Each row is a point on a landscape with many valleys, with its height.
A ball rolls from a point to the lowest of its 2 nearest points, and stops where none of them is lower. Distance is the straight distance between rows; heights are no part of it.
nimus: [129 181 107  86 139 125 156  89  85 171 168 134 182 173  97 160 143 169
 159 111 141 132 188 115 119 129 139  95 160 106 121  82  83 145 123 118
  95 119 105]  height 457
miba: [158 105 132 122 137 120 158 153 139 105 141 107 132 125 110 119 149 126
 111 120 118 159 140 102 142 128 128 150 139 164 109  97 169  40 131 150
 155  89 159]  height 312
Kel: [149 107 148  96  97 160 121  83 139 149  92 123 131  79  81 128 114 160
 127 121 112 155 139  86 135 142 110 126  30 143  96 118 101 166 154 105
 137 135 115]  height 345
Dufef: [126 149 181 156 120 144 121 149 178 128  61 119 102 101 116 109 114 102
 151 126 131  84  85 190 116 123 131 170 137  94  90 192 139 198 116 111
 116  87  73]  height 576
Ved: [140 149 111 114 100 110 172  68 111 198 192 146 137 154 156 115 141 149
 122 114 137 120 132 133 127 147 146 115  83 115 176  91 156 104 153 119
  72 102 127]  height 63
tira: [144 137  98 109 143 117 115 134 108 102 154 115 144 129  89 171 109 130
 132 121 154 116 143 124 122 113 158 156 121 121 109  83 149 122 133 132
 142 125 122]  height 390
folar: [134 146 141  95 114 169 102 152 156 118 133 108 109  99 111 145 161 131
 151 134 148  96  95 172 110 115 144 148 145 131 135 147 156 172 115 160
 114  87  79]  height 145
zesa: [114  93 116 177 150 138  93 102 130 119 103 121 145 132 162 114  85  96
 129 126 104 126  90 140 116 126  84  79 146 157 158 208 111 149 102 131
 108 183 140]  height 456
dobek: [142 126 114 135 120 132 101 110 135 160 140 126  97 104 164 155  82 147
 145 127 121 101 122 119 119 145 109 123 116 120 185 186 104 130 101  97
  95 147 162]  height 386
gir: [115 139 113  82 171  84 159 105 132 135 173 139 170 161 129 151 142 112
 122  99 115 160 137 139 114 116 172 112 150  95  78  66  93  89 164  93
 144  89 107]  height 438
neduf: [126 147 108 107 130 116 101 162 129  91  99 112 169 158  90 164 126 105
 145 123 172  64 107 185 103  98 152 175 125 123  99 147 135 165 122 154
 145 109  83]  height 399
vola: [154 124 131 113 154 132 119 169 107 131 176 114 123 107 137 130 140 157
 132 147 115  93 127 139 118 123 122 108 101 134 150 106 155 141 148 148
 126 155 154]  height 248
zadog: [135 113 151 129 126 113 175 145 157 108 124 117 140 138 172  97 187 129
 143 110  93 157 135 103 148 151 137 122 159 153 104 113 146  23 147 171
 146 100 146]  height 321
gekas: [127 135 188 160 105 166 131 117 166 107  50 158 160  85 107 114 160 134
 153 154 100 180 141  74 134 106 127 113 135 109  81 158 141 129 168  83
 173 160  96]  height 476
bar: [104 147 198 164  87 140  98 137 148  71  59 128 144 131  94 143 163 102
 142 170 144 152 117 151 143 122 153 172 175 154  89 186 112 127  87 146
 165 131 107]  height 156
suke: [110  69  95 102 171  83 156 156 118 109 139 127 135 156 164  92 139  98
  95 104 108 136 139 150 149 136 155 155 117 136  79  89  91  81 125 121
 161 109 166]  height 128
laz: [143 126 153 164 118 157 148 156 168 131  72 132 131  76 138 159 167 135
 114 177 101 158 111 101 121  87  89 132  91 129 121 149 169 119 132 137
 129 109 147]  height 537
favev: [111 146 164 174 127 107 115 169 165 140  75 143 111  78 160 107  79 129
 168 112 140  94  87 160 164 126 148 147 128  90 113 184 129 198 140  70
 114  97  78]  height 547
dipi: [158 134 110  79 163 127 139 132 104 146 193 122 108 119 130 105 149 168
 156 124 103 113 154 138 115 154 147  88  96 112 127  93 139 102 162 129
 114 113 136]  height 221
vugop: [131 175 120  62 100 143 144  93 130 173 162 115 121 138 102 145 152 150
 142 133 131 104 120 157 132 115 149 136 107 132 165 147 153 152 143 118
  74  86  93]  height 339
zovam: [132 110 174 133 127 167  98 108 137 141  98 133 138  51 123 100 106 177
 142 125 115 135 129 107 163 127 123 106  56 135 101 148 111 178 158  85
 133 147  93]  height 366
Neb: [144 154  99 110 136 152 139 119 138 127 164 129 109 133 144 128 107 117
 147 153 128  91 119 167 126  75 107 124 211  85 169 203 145 168 125 176
  85 143 106]  height 372
gan: [147  77 126 143 106 125 120 160 124 176 138 147 138 126 174 146 103  93
 102 139 125  98  77 139 114 145  77 147 109 143 202 180 127 194 140  96
 116 115 138]  height 610
seg: [130 166 173 117 109 125  99 103 148 159 140 145  80 139 168 139  70 138
 141 136 155  76 135 144 139 132 163 163 140 131 197 213  96 188 121  83
 103 141 110]  height 660
koni: [120 173 103  65  85  94 177 101 122 178 195 157 133 159 141 154 121 130
 161 132 145  99 109 146 142 109 133 118 135 118 180 144 121 155 180 118
  77  92 106]  height 360
paras: [146 116 160 153 118 113 110 139  92 188 167 135 160 134 150 169 100 131
 102 151 156 115 121 134  94 139 130 115 113 145 189 133 113 173 108  53
 134 168 144]  height 577
dofem: [143 144 131 147 114 129 100  89 145 137 109 109  88  89 136 142 122 147
 164 158  94 127 129 111  97 119 107 111 117 116 156 169 136 140 143 119
 111 163 147]  height 406
Nilob: [122 148 179 196 115 142 109 134 155 134  90 142 120  43 143  89 118 168
 181 163 113 124 105 114 147 139 141  98 104 124 113 173 147 162 178  86
 145 146  81]  height 389
kogim: [132 155 125 104 136 141 147 116 149 122 146 156 108 117 137  81 178 169
 121  87 104 140 161 109 156 199 121 120  89 147  85  78 161  59 147 175
 120  91 116]  height 273
vun: [109  90  66 129 141  89 109 113 133  80 111 103 137 144 130 102 106 111
 154 119 115 125 134 134 122 125 118 135 139 137 103 102 119  91 123 191
 128 149 158]  height 309
Gubem: [106  91 110 148 139 124 111 105  88 125 146 136 119 117  98 138 103 123
  95 106 149 154 121 102 135 141 135 137 117 131 136  58 127 149  91  92
 150 156 166]  height 542
Dez: [122 173 133  86 120 116 116  73 111 146 121 117  82 128  84 127 146 137
 139  98 115 126 120  88 144 152 110 144 107 141 109  65 162 102 156 170
  93  91 114]  height 367
Gem: [137 137 171 104 109 149 123 163 162  81 119 116 149 151 120 127 151  99
 161 145 134 113 127 182 107 112 163 143 215 136 123 188 148 135  93 187
 132 124  69]  height 240
rek: [135 144  97 128 149 136  82  95  97 146 144 119 121 127 148 164  67 146
 121 136 151  95 154 140 125 133 158 152 134 113 175 156  98 162 101 102
 104 159 142]  height 407
lum: [136 138 112 113 145 146 116 106 124 142 143 121 126 128 137 128  71 101
 119 129 161  83  98 167 136  68 147 157 193  97 172 183 137 198 131 140
  92 126  92]  height 392
deg: [115 140 131  62 111 139 134  86 144 143 138 152 167 142  58 155 146 132
 104  74 147 159 177  96 122 170 115 113  92 131 106  75 116 123 121 172
 115 102  97]  height 499
nadu: [116  87 117 153 148 136 120 151 102 170 115  92 113 118 111 103 140 117
  76 144 113 162 124  94  99 155  80 188 132 165 146  82 154 124 119 110
 154 121 157]  height 359
nusep: [155 119 148 139 104 103 145 115 105 173 144 137 177 150 103 141 144 142
 112 136 118 170 163  99  82 130  94  89  70 145 133  75 128 148 104 109
 126 137 126]  height 220
viv: [115  97  77 117 112  91 150 157 111 141 174 148 168 177 148 129  97 107
 112  97 141  85  96 164 130 114 105  90 111 150 156 151 121 174 125 123
 125 130 142]  height 397
Fuzuk: [146 155 156 121 111 128 141 129 101 187 182 161 154 151 157 179  91 133
 119 151 170 119 129 126 127 103 144  97 142 120 194 147  98 193 114  81
 100 159 114]  height 590
Bapo: [120 162 119 118 149 128 149  76 137 143 155 176 133 159 186 100 150 130
 110  72 132 118 142 144  93 158 187 118 124  51  80  95  80  82 183  89
 105  75 118]  height 64
Tode: [119 125 144 147 102 156 129 128 123 129  98 121 119 139 141 121 170 136
 118 125  93 169 114 102 130  92 103  94 176 119 167 138 146  99 105 126
 123 176 160]  height 484
beko: [130 140 131 138 107  49 162 130 112 171 168 146 124 191 169 132  92 109
 153 108  96 137 107  93 128 146 118  85 137 141 150  46  92 109 135 101
  99 118 135]  height 166
kero: [126 156 107  85 118 131 130  81 118 161 166 124  75 129 157 138 120 128
 167 149 135  84 107 156 143 124 113 134 175 101 182 182 127 161 133 176
  65 119 125]  height 351
nunab: [137 143 106 152  94 136 152  68 142 152 121 107  62  99 130 107 126 168
 123 160  85 148  91  99 142 172 109 125  64 154 144 128 137 115 160 130
 106 118 161]  height 116
gurel: [127 136 190 123  90 163 164 145 154  80 117 132 126 143  70 148 174 113
 139 152 127 188 145  44 136 159 114  99 160 171  92 121 128  91 136 165
 154 141 155]  height 451
bepim: [129  94 138 141 131 103 155 131  82 198 155 120 142 166 104 121 139 121
 102 127 118 181 164  95  81 165  96 141 115 154 156  28 128 136 103 105
 126 131 125]  height 195
Roz: [113 113 178 166  79 177 138 140 139 102  97 122 142 129 114 125 168 137
 107 157 120 173 131  91 133 109 121 117 163 135 123 146 123  97 121 100
 165 179 164]  height 475
Nuki: [119 118 126 157 128 152 115 156 123 149 114 121 122 107 160 130 150 123
 102 140  75 139  66 101 135 111  68 105 144 142 163 158 143 107 110 118
 112 145 156]  height 493
Rar: [145 135 155  86 108 144 111  76 122 181 139 125  86 137 139 152 112 140
 131 131 162 148 119  80 138 141 157  94  84 163 183 135  93 143 124  78
  82 146 133]  height 132
kuv: [122 144 128  84 145 127 146 128 169 114 140 132 110 103 178 108 194 144
 128  95  99 138 142 129 153 170 160 121 116 127  91 124 134  43 161 169
 129  70 129]  height 300
Tubig: [143 105 172 149  96 180 165 119 144 120 114 121 125 133  99  93 188 128
 105 168 103 190 144  40 118 138  88 105 126 151 121 112 139  79 136 142
 161 148 151]  height 464
Nuzo: [117 110 147 165  96 115 106 154 142  73  75 150 166 166 147 130 131 106
 132 166 134 139 138 166 126  82 118 121 156 125 126 172 122 137 101 163
 151 198 149]  height 217
Mapi: [117  81 122 162 112 113 140 131 114  63 118 113 145 147 132 108 155  99
 127 161 145 178 141 116 137 126 118 158 159 163 111 140 113  86  75 170
 176 175 185]  height 262
pelut: [137 129  97 102 153  84 143 126 111 152 191 134 176 158 123 153 118 125
 135 111 134 130 133 126 113  98 142 133 130  87 128  50 134 116 167  99
 130 113 120]  height 418
Fige: [134 175 158 126 152 173 102 148 119 106 132 102 109 115 111 145 145 181
 120 138 144  99 170 182 127 109 157 122 168 128 136 156 140 135 100 153
 134 153 104]  height 333
mumig: [ 92 139 160 171  77 138 125 137 175 112  60 153 115 116 150 101 137 122
 170 149  91 129  68 124 126 105 124 106 158 101 127 194 104 172 168  86
 132 181  85]  height 649
didu: [114 149  86  59 180 105 138 108 142 124 132 127 134 163 178 117 125 117
 109  97 104  87 131 164 130 116 150 147 159  87  81 144  75  89 182 128
 114  80 139]  height 69
fida: [133 117 117 133 134 113 145 141 109  97 130 100 145 131 120 135 158 132
 108 142 135 162 169 127 159 109 128 161 146 144 126 136 160  64  71 147
 162 129 165]  height 290
puz: [100 151 216 172 114 151 104 130 155  90  19 155 146  99 111 141 147 118
 172 154 132 141 112 111 120 110 141 143 157  99  81 149 123 149 161 103
 177 128  89]  height 458
Saza: [109  70 114 188 126 126 113 145 125  82  79 126 158 153 154  98 140 100
 118 186 115 147 109 129 114 109 100 127 130 179 108 162 116 126  92 153
 160 199 160]  height 239
kaz: [121 113  95 119 178 102 141 116 142 109 136 145 118 171 183  87 106 102
  89  98  91 123 163 160 118 134 157 158 127  92  69 113  83  60 153 120
 141  90 167]  height 97
Mer: [115  61  95 122 192  94 107 165  77 115 138 106 131 151 158 100 137 102
 120 152 127 139 129 143 118 128 103 177 162 155 135 101 147  99  89 147
 145 157 143]  height 214
Ridi: [109  97 129 161 134 150 155 173 108 127 129 113  91 133  69  96 115 117
  78 160 109 172 129  76 116 167  75 196 114 182  98  70 131 139 114 110
 176 130 156]  height 334
zikal: [117 148 118  93 106 125 118  66 105 174 114 107  62 124 133 139 118 147
 163 121 155 117 115 105 143 156 147 112 102 138 168 126 103 128 130 138
  63 111 146]  height 113
fef: [ 93 116 127 136 155  94 161 112 110 131 170 189 115 157 136 111  92 110
 133  77 116 152 176 114 124 160 153 132 128  82  93   4 121  91 150 109
 144  99 124]  height 347
Nef: [130 158 152 159 120 123 110 171 124  99 126 118 151 134 115 150  99 125
 100 127 180  79 103 192 125 103 152 139 122 102 135 150 142 171 135 113
 135 131 103]  height 445
Mago: [128  95 125 101 149 122 172 145 139 109 165 157 148 137  87 113 134 129
 106 100 122 169 183 113 119 186 134 137 102 144  87  32 140  83 123 142
 169  90 127]  height 287
Lasam: [132 151 100 100 146 110 137 135 131 112 125 117 121 144 145 132 163 146
 155 122 102 112 172 132 129 123 127 111 182 102 118 130 125  58 131 166
 128 125 132]  height 306
gora: [131  50  93 124 149  76 151 177  99  81 128  92 158 157 133  84 134  95
 121 139 133 154 127 143 143 116 121 179 115 186  87 113 136  83 117 147
 171 129 150]  height 172
Dipas: [122 175 106  99 127 126 137 102 128 132 157 134  95 127 159 127 167 155
 165 140 102 109 139 143 131 130 119 105 169  94 157 146 154 107 145 192
  85 126 127]  height 328
fonul: [147 134 105 117 132 131 160 139  90 152 156 147  79 139 126  67 133 153
 135  99 108 130 160 122 142 193 121 105  74 130 137  60 150  91 140 138
  89  97 140]  height 245
git: [ 98 147 163 151 128 137  82 119 141  86  60 112 137 126  98 141 128 111
 113 146 170 121 106 185 161  98 158 202 157 124  92 163 125 154  81 128
 156 112  87]  height 206
sapur: [140 111 124 171 120 148 116 115 118 147 111 110  73  96 118 106  76 144
 126 114 118 143 114  69 128 178 126 120  88 149 152 131  93 124 111  66
 133 152 159]  height 410
Godid: [105  78  52 145 164 103  90 117 117 115 126 124 156 172 141 105  86  97
 122 116 132 119 121 129 121 135 101 120 106 174 121 111 119 123  94 144
 113 157 148]  height 288
pobet: [119 134 103  80 123 134 145 164 163 112 154 112 142 111 138 149 162 116
 151 104 133 101 107 163 139  92 154 138 139 116 122 149 146 112 154 168
 121  75  87]  height 84
nus: [149 130 162 139 122 170 141 134 173  89  94 125 139  74  67 154 142 123
  97 141 136 183 151  71 146 130 113 133 109 171  83 166 145 108 117 131
 176 107 131]  height 292
tomuf: [134 139 138  59 157 179  98 140 139  92 144 122 140 103  78 145 158 164
 117 104 157 145 186 117 133 161 135 113 125 162 100 118 134 117 102 193
 141 113  97]  height 130
Nuf: [140 110  63 128 175 119 146 139  72 121 156 135 105 138 113  97 109 138
 126 107 153 128 194 126 147 157 140 130 149  92 111  59 144  96  98 121
 136 122 152]  height 106
Lila: [120 116 101 174 160 121  59 121 104 109 118 147 153 134 164 132  74 112
 101 139 131 107  88 170 143 102 109 141 128 140 135 195 102 157  92 101
 131 183 136]  height 440
Koz: [120 186 118 108 120 112 175  68 129 166 180 163 157 143 164 102 172 149
 141  84 130 131 143 136 117 167 177 108 107  92 118  90 137  93 175 117
  95  79  97]  height 37
Karir: [105 142  96  41 164 123 141 143 141 119 141 118 149 137 135 151 144 136
 140 100 130 100 139 173 148 108 169 152 186 107  87 141  94 108 135 136
 126  81 106]  height 30
Fimu: [140 131  92 109 160  56 162 108  90 154 167 146 123 202 166 109  71 106
 170  95 126 117 138 123 117 147 156  93 146  93 129  77  56 117 143  87
 103 121 139]  height 183
soki: [132 154 209 105  96 191 110 107 159 117  69 139 125 123  73 116 197 134
 147 153 111 163 124 121 109 116 136 138 152 129 112 179 150 131 109 129
 132 115  60]  height 233
Mol: [104 120  88 140 125 100  85 127 111 124 157 138 169 167 142 137  66 101
 110 117 160  88 100 181 151  93 134 127 121 143 150 172 106 187 102 128
 101 169 124]  height 420
naz: [124  99  69 126 163 104 114 138 108 150 168 131 137 140 179 114 100 114
 117  95 105 112 118 126 119 152 107 143 138 112 155  53 116  94 126 129
 101 114 172]  height 350
Tor: [132 121 112  59 168 120 120 151 135  88 162 130 135 109 105 156 143 145
 126 115 151 162 195 117 146 175 167 136 133 139  69 120 117  80 113 154
 163 110 134]  height 189
todam: [117 134 154 146 115 131 118 124 120 148 102 141 167 109  81 174 129 131
  97 117 153 152 125 115 135  90 133 124  79 119 100  98 134 177 118  68
 144 143 116]  height 276
Lam: [140 134 136 126 120 139 130 113 141 137 128 118  99 108  75 125 129 132
 100 111  97 162 138  76 145 133  88 130  71 153 103  62 157 101 147 138
 123 114 139]  height 344
dob: [145 156 151  98 144 134 100 161 128  64 128 108 143 128 109 160 153 148
 155 146 156 127 164 156 128 144 177 139 191 138  99 160 131  94  86 171
 167 129  92]  height 289
nofed: [131 156 108  92 151 127 157  71  99 158 155 156 168 155  94 130 140 144
 127  81 157 146 215 111 131 161 137  98 128  86 104  59 108 108 123 144
  97  94  97]  height 477
nev: [109 131  65 108 147  85 106  98 123 139 142 119 137 156 148 121  88 118
 147  86 114  82 132 137 130 126 121 129 141 117 150 104 107 109 154 164
  89 115 140]  height 332
vuba: [103 126 194 178  62 134 104 150 172  70  48 155 165 168 120 137 143 105
 132 161 147 154 131 162 131 103 174 138 158 106 107 164 101 126 136 123
 164 174 114]  height 191
Fiva: [110  81 105 132 175 113 137 151  65 152 160 165  98 150 120 102 110 130
  98 112 130 158 184 115 142 179 105 151 139 124 133  23 141 107  90 118
 134 124 158]  height 141
rin: [ 92  99 132 153 135 149  90 104 126 119 113 106 118  71 128 139 106 131
 112 117 130 142  98 115 150 103 116 140 138 127 128 130 111 138  98  99
 135 136 146]  height 522
suto: [107 146 158 154 107 124  92 120 141 101 103 106 114 150 140 102 126 128
 137 132 124  91 110 179 121  98 118 101 201 127 145 184 110 166 119 176
 116 178 105]  height 625
lus: [133 141 176 112  88 147 140 159 152  78  68 113 133 131  82 171 175 112
 161 157 139 155 109  70 142 119 124 125 164 167  97 137 139  98 132 175
 157 108 111]  height 432
lote: [148 116  92 123 125 120 128 120 111 167 183 139 138 154 171 156  90 128
 117 122 126 102 119 119 119 163 114 124 129 119 203 110  91 115 111 111
  86 123 174]  height 368
gak: [150 132 102 126 103 104 167 147 153 117 146 116 106 133 142 101 176 121
 142 149  95 103  89 148 121 120 104  97 122 142 153 156 165 106 162 172
 144 129 131]  height 506
vur: [149 165 164 113 127 164  94  95 132 135 104 106 123  91  83 127 132 162
 111 115 116 130 158 154 122 103 134 133  90 129 112 173 148 153 125 110
 125 129  83]  height 291
meli: [103  78  78 110 175 104 125 160 133 122 137 131 144 151 192  80 136 115
 117 121  94 110 130 156 140 125  81  91 167 137 128 154 124 101 121 172
 117 136 167]  height 192
zug: [116 165 107 128  97 125 157  70 121 174 154 126  89 118 149 124 138 151
 132 129 131 124  99 132 152 176 146 123  74 148 159 101 154 109 160 167
  83  98 141]  height 87
Viba: [127 134  86  96 104  86 158 117 120 153 197 132 142 188 164 126  83 112
 148  97 154  88 126 134 144 121 122  90 138 120 184 161  97 164 159 132
 109 117 135]  height 378
todid: [144 149 185 118 115 189 101 135 167 109  73 119 134  81  69 144 158 135
 120 132 136 157 136 110 138  96 143 135 103 145  93 176 165 140 123 133
 137 108  88]  height 261
semu: [144 119 128 127 117 173 138 122 166 135 100 130 135  74  73 146 139 143
  81 127 116 164 142  78 131 135  99 130  48 146 100 112 142 132 144 108
 150  98 121]  height 322
beg: [142 124 112 124 143 146 113  95  90 151 124 143 106 112  95 107 118 160
  93 105 127 153 199  96 145 157  90 109 105 117 127  93 144 124  86 139
 103 142 165]  height 47
vefaz: [117 139 168 174  76 134 123 148 175  99  87 141 114 147 141  97 134 103
 127 141 124 108  85 157 114  86 106  86 158 123 136 210 127 185 142 142
 127 175 105]  height 638
Variv: [108  79  78 170 135 124 112 153 118  88 111 101 150 136 132 104 110 106
  97 146 130 113  89 137 118 124  97 142  95 184 116 125 120 144 108 146
 150 168 165]  height 263
Toruz: [117 138 153  98 146 168 119  83 131 119 112 118 112  90  66 140 154 144
 104 111 154 152 188  94 153 129  97 111 132 130  98 112 146 104 103 173
 128 136 151]  height 80
tedi: [122  98 161 117 159 130 158 129 145 134 167 181 134 148 154  98 132 115
  91  71  92 166 176 120 113 169 162 148 115 115  67  26 124  85 145 102
 155  76 124]  height 323
led: [152 136 139 106 111 104 131 122 112 169 156 124 100 154 121 149  92 126
 142 124 127 137 117  76 122 130 128  96  92 153 168  69 116 128 144  87
  94 143 139]  height 149
Vuro: [149 141 165 139  71 122 158 112 140 184 134 122 148 120 114 147 135 158
 117 134 126 142 137 108 108 129 130  80  49 156 149 126 110 180 137  67
 133 142 124]  height 244
sot: [117  93  76  92 186 117 125 132 127 111 174 137 152 150 169 104 100 112
 136 114 130  82 125 170 156  91 116  98 189 133 137 187 116 159 140 169
 107 142 130]  height 219
mon: [132 157 140  95 123 135 121  96 140 120 103  94 110 117  89 143 187 129
 150 127 108 130 127 102 126 113 118 136 136 139 126 124 174  88 151 179
 111 108 109]  height 387
Fev: [142 128 137 187 105 133 129 116 151 101  81 103 101  83 126 118 119 133
 155 166  90 131 109  85  89 126 100 106 107 115 121 151 128 125 160 109
 170 162 149]  height 424
Ramov: [138 153 193 116 102 169 109 144 174 106  76 130 117 129 102 151 178 112
 160 166 129 126 105 161  89  94 138 142 185 116 124 163 156 152 112 159
 118 115  75]  height 200
giniz: [107 123 109 121 142 104  90  87 106  77 101  91 144 128  80 146 137 107
 109 118 174 124 128 155 143  97 161 189 139 145  98 137 125 134  86 147
 159 147 106]  height 258
Meb: [120 142 143 129 112 137 106 141 142  77  91  83 123 115  98 146 153 119
 145 132 129 124  99 113 119 106 124 125 153 147 105 139 140 122 136 166
 149 140 126]  height 409
kogit: [147 108  90 133  91 120 164 144 155 123 166 116 145 128 120 147 145 132
 118 107 117 118 103 135 109 155 139 116  84 128 141  80 144 104 175 144
 137  98 123]  height 541
zepe: [115  97 128 153 139  98 156 120  70 196 157 161 127 172 150 104 117 113
 118 117 122 163 158 107  96 200 120 117 146 124 160  10 115 111 100 104
  98 100 119]  height 173
folom: [107  87 121 158 138 132 152 140  92  71 136 117  96 132  86  94 139  94
 104 160 135 173 121  96 144 153 103 182 129 171  86 101 136 110  92 148
 195 157 170]  height 296
dadum: [123 171  95  93 123 119 126  97  98 166 141 112 128 169 126 167  91 144
 156 124 158  76 137 119 122 121 146 153 157 117 190 126  81 163 115 113
  78 121 127]  height 425
gor: [108 134 153 150 109 136  93 103 155 113  90  92  82 106 129 114 109 122
 150 121 132  73 103 179 113 119 132 155 145 129 152 187  98 195 124 131
 113 125 105]  height 605
gador: [151 135  90  71 175  97 163 120  98 160 190 131 109 163 151 120 102 137
 167  94 139  92 134 121 119 153 171  98 132  87 146 108  91 124 181 105
 102 128 141]  height 197
nokit: [156 115  91 143 132  94 136 180 128  89 101 112 166 140 122 153 119  95
 120 153 142 115 118 146 140  64 129 146 105 133 103 149 168  95 122 156
 152 123 153]  height 580
pelim: [153 179 147 113  99 146 121 105 135 165 126 126 140 131  87 158 121 139
 125 119 143  99 144 162 107 112 159 136  92 116 145 166 126 176 123  90
  99 113  90]  height 316
rubi: [127 107 122 148 136 117 111 139  85 148 176 135 171 140 137 165 115 132
  94 143 154 130 113 144 114 104 147 124 123 114 154  77 125 170 102  98
 135 168 134]  height 561
fizo: [128 145 166 203 115 148 113 147 156  80  50 111 132 103 116 140 138 120
 141 168 140 128  98 123 106 109 138 128 132 120  84 165 134 148 157 139
 187 144 123]  height 436
niv: [168 137 150 118 112 155 153 157 132 104 131 112 124 120 108  93 200 156
 133 157  96 180 150  99  97 145 113  94 112 158 127 120 160  82 135 168
 152 141 144]  height 478
mitid: [144 132 113 153 112 145 148 182 146 135  95 128 152 103 119 161 140 109
 105 137 144 118 109 146 116  79 121 138  66 105 135 153 172 146 129 117
 142  96 149]  height 557
vimob: [143 117  88 139 122  98 160 151 143 127 151 105  93 129 151  96 125 130
 146 113  87 107  85 119 119 155 117 117 105 135 134  95 146  91 178 150
 122 106 147]  height 524
kunu: [142  90 110 180 145 129  96 111 122 128 103 106  96 120 129 115  65 112
 134 121  90 148  80  74 112 167  79 127 119 149 155 125 105  98 104 107
 128 141 168]  height 398
tizim: [ 92  79  55 106 176 108 151 133 102 112 140 117 139 149 162  94 127 127
 121  88 146 103 134 162 150 134 151  98 163 109 103 121  93 110 118 139
 128 124 154]  height 164
Nufo: [103 168 118  98 132  85 145  99 119 134 145 136 110 157 118 118 125 124
 139  52 118 119 150 103 145 164 148 143 135 106  98  36 129  98 153 125
 102  91 114]  height 373
Zudel: [108 129 164 212 141 112 113 168 158 118  72 166 136  87 175  97  86 113
 156 140 122 118  98 168 154 110 115 118 149  85 109 197 131 167 129  99
 139 145  94]  height 525
movob: [111 137 163 180 123 143  99 153 142 123 124 135 124 103 128 131 105 125
  70 130 157 118 100 197 174  84 159 148 125  93 126 156 132 180 113  77
 135 136 110]  height 472
kabo: [150 136 148 124  82 119 123 117 135 143 160 140  97 134 147 150  84 105
 149 122 174  66 110 160 123 108 149 128 120 125 188 186 103 204 152 120
 126 132 120]  height 644
ver: [133 112 158 166 120 166 117 182 140 150 120 143 118  78 166 129 140 123
  97 156 112 120  79 155 128  88  89 110 133 115 164 184 170 165 113 101
 121 133 147]  height 507
bal: [124 140  82 112 122  99  99 117 119 122 110 100 139 140 111 168 100 113
 140 124 139  64 119 151 111  88 124 159 137 121 128 126 128 148 140 148
 119 112 120]  height 358
Sinek: [128  82 118  88 190 108 163 146 113  93 178 170 110 120 109 122 126 122
 121 123 141 179 207 116 149 187 159 157 129 126  65  82 123  69 100 127
 167  98 154]  height 241
zev: [116 173  75 104 140 101 148 125  84 166 165 142 165 175 132 163 106 158
 144 117 148 118 142 126 142 111 150 123 176 100 151 101  88 150 102 108
 100 149 114]  height 441
bozev: [148 154 142 125  97 158 154 135 147 126 132 132 116 122 108 118 195 144
 137 182  96 153  98 126 104 115 122  85 100 134 142 171 187 103 157 167
 133 151 116]  height 490
fidi: [140 111 153 175 122 125 136 130 155 152 108 152 106  64 193 109  83 131
 178 151 110 117  73 113 152 132 126 114  96 121 155 206 140 163 162  91
 136 142 103]  height 411
zavo: [151 170 115  74 140 154 110 129 123 122 133 115 166 122  87 190 134 146
 128 136 153 108 176 135 135  92 150 173 150 112 116 135 151 128 114 156
 122  99  81]  height 423
kug: [151 139 108 116 162 103 116 167 112 102 165 109 127 130 156 140 126 139
 151 145 118  88 141 151 104  96 125 111 165 102 123 143 149 120 142 157
 141 157 134]  height 278
Lafu: [136  78 145 162 121 138 121 158 118 188 109 128 143  80 151 153 117 130
 107 155 125 120 101 117 106 146 110 141  77 145 167 143 119 184 136  46
 144 128 137]  height 594
Sesos: [152 110 163 142  87 116 116 145 144 170 146 173 125 123 204 165  74  93
 127 134 168 108  83 128 129 134 116 116  97 127 190 191  92 201 139  71
 128 137 136]  height 626
peget: [103 121 167 200 143 145  86 153 149 112  81 133 135  57 160 116 117 145
 108 150 130 131 107 161 148 108 131 147 132 109 110 155 124 152 115  81
 164 145 131]  height 498
karom: [129 143 180 164 113 181 133 164 166 133  86 156 115  69 145 129 162 124
 139 179 121 149  87 134 120  87 111  98 121 104 121 179 158 160 136 127
 113 141 127]  height 523
sepib: [148 122  94 142 165 149 120 125  68 134 145 107  83 109 114 100 120 162
 124 108 152 125 170 111 124 158 129  89 141 112 156  88 140 115 100 138
 105 138 160]  height 73
vipi: [123 130 156 154 134 146 119 156 123  94  93 136 138  98  83 147 136 115
  79 151 163 159 129 119 155  99 133 167  90 147  85 137 150 132 111 102
 177 137 146]  height 310
kizav: [117  81  82 169 151 135 120 150  99 129 109 103  89 135 134  93 108 119
 114 125 102 147 112 104 101 183  69 162 128 156 156  88 121 105  83 125
 129 138 172]  height 381

For each start below, name the point where the ball stops.
gor -> bal
rubi -> bal
Mol -> Ramov
mitid -> semu
gekas -> semu
lum -> dipi
vimob -> semu
gador -> Koz
Nufo -> beg
Vuro -> beg
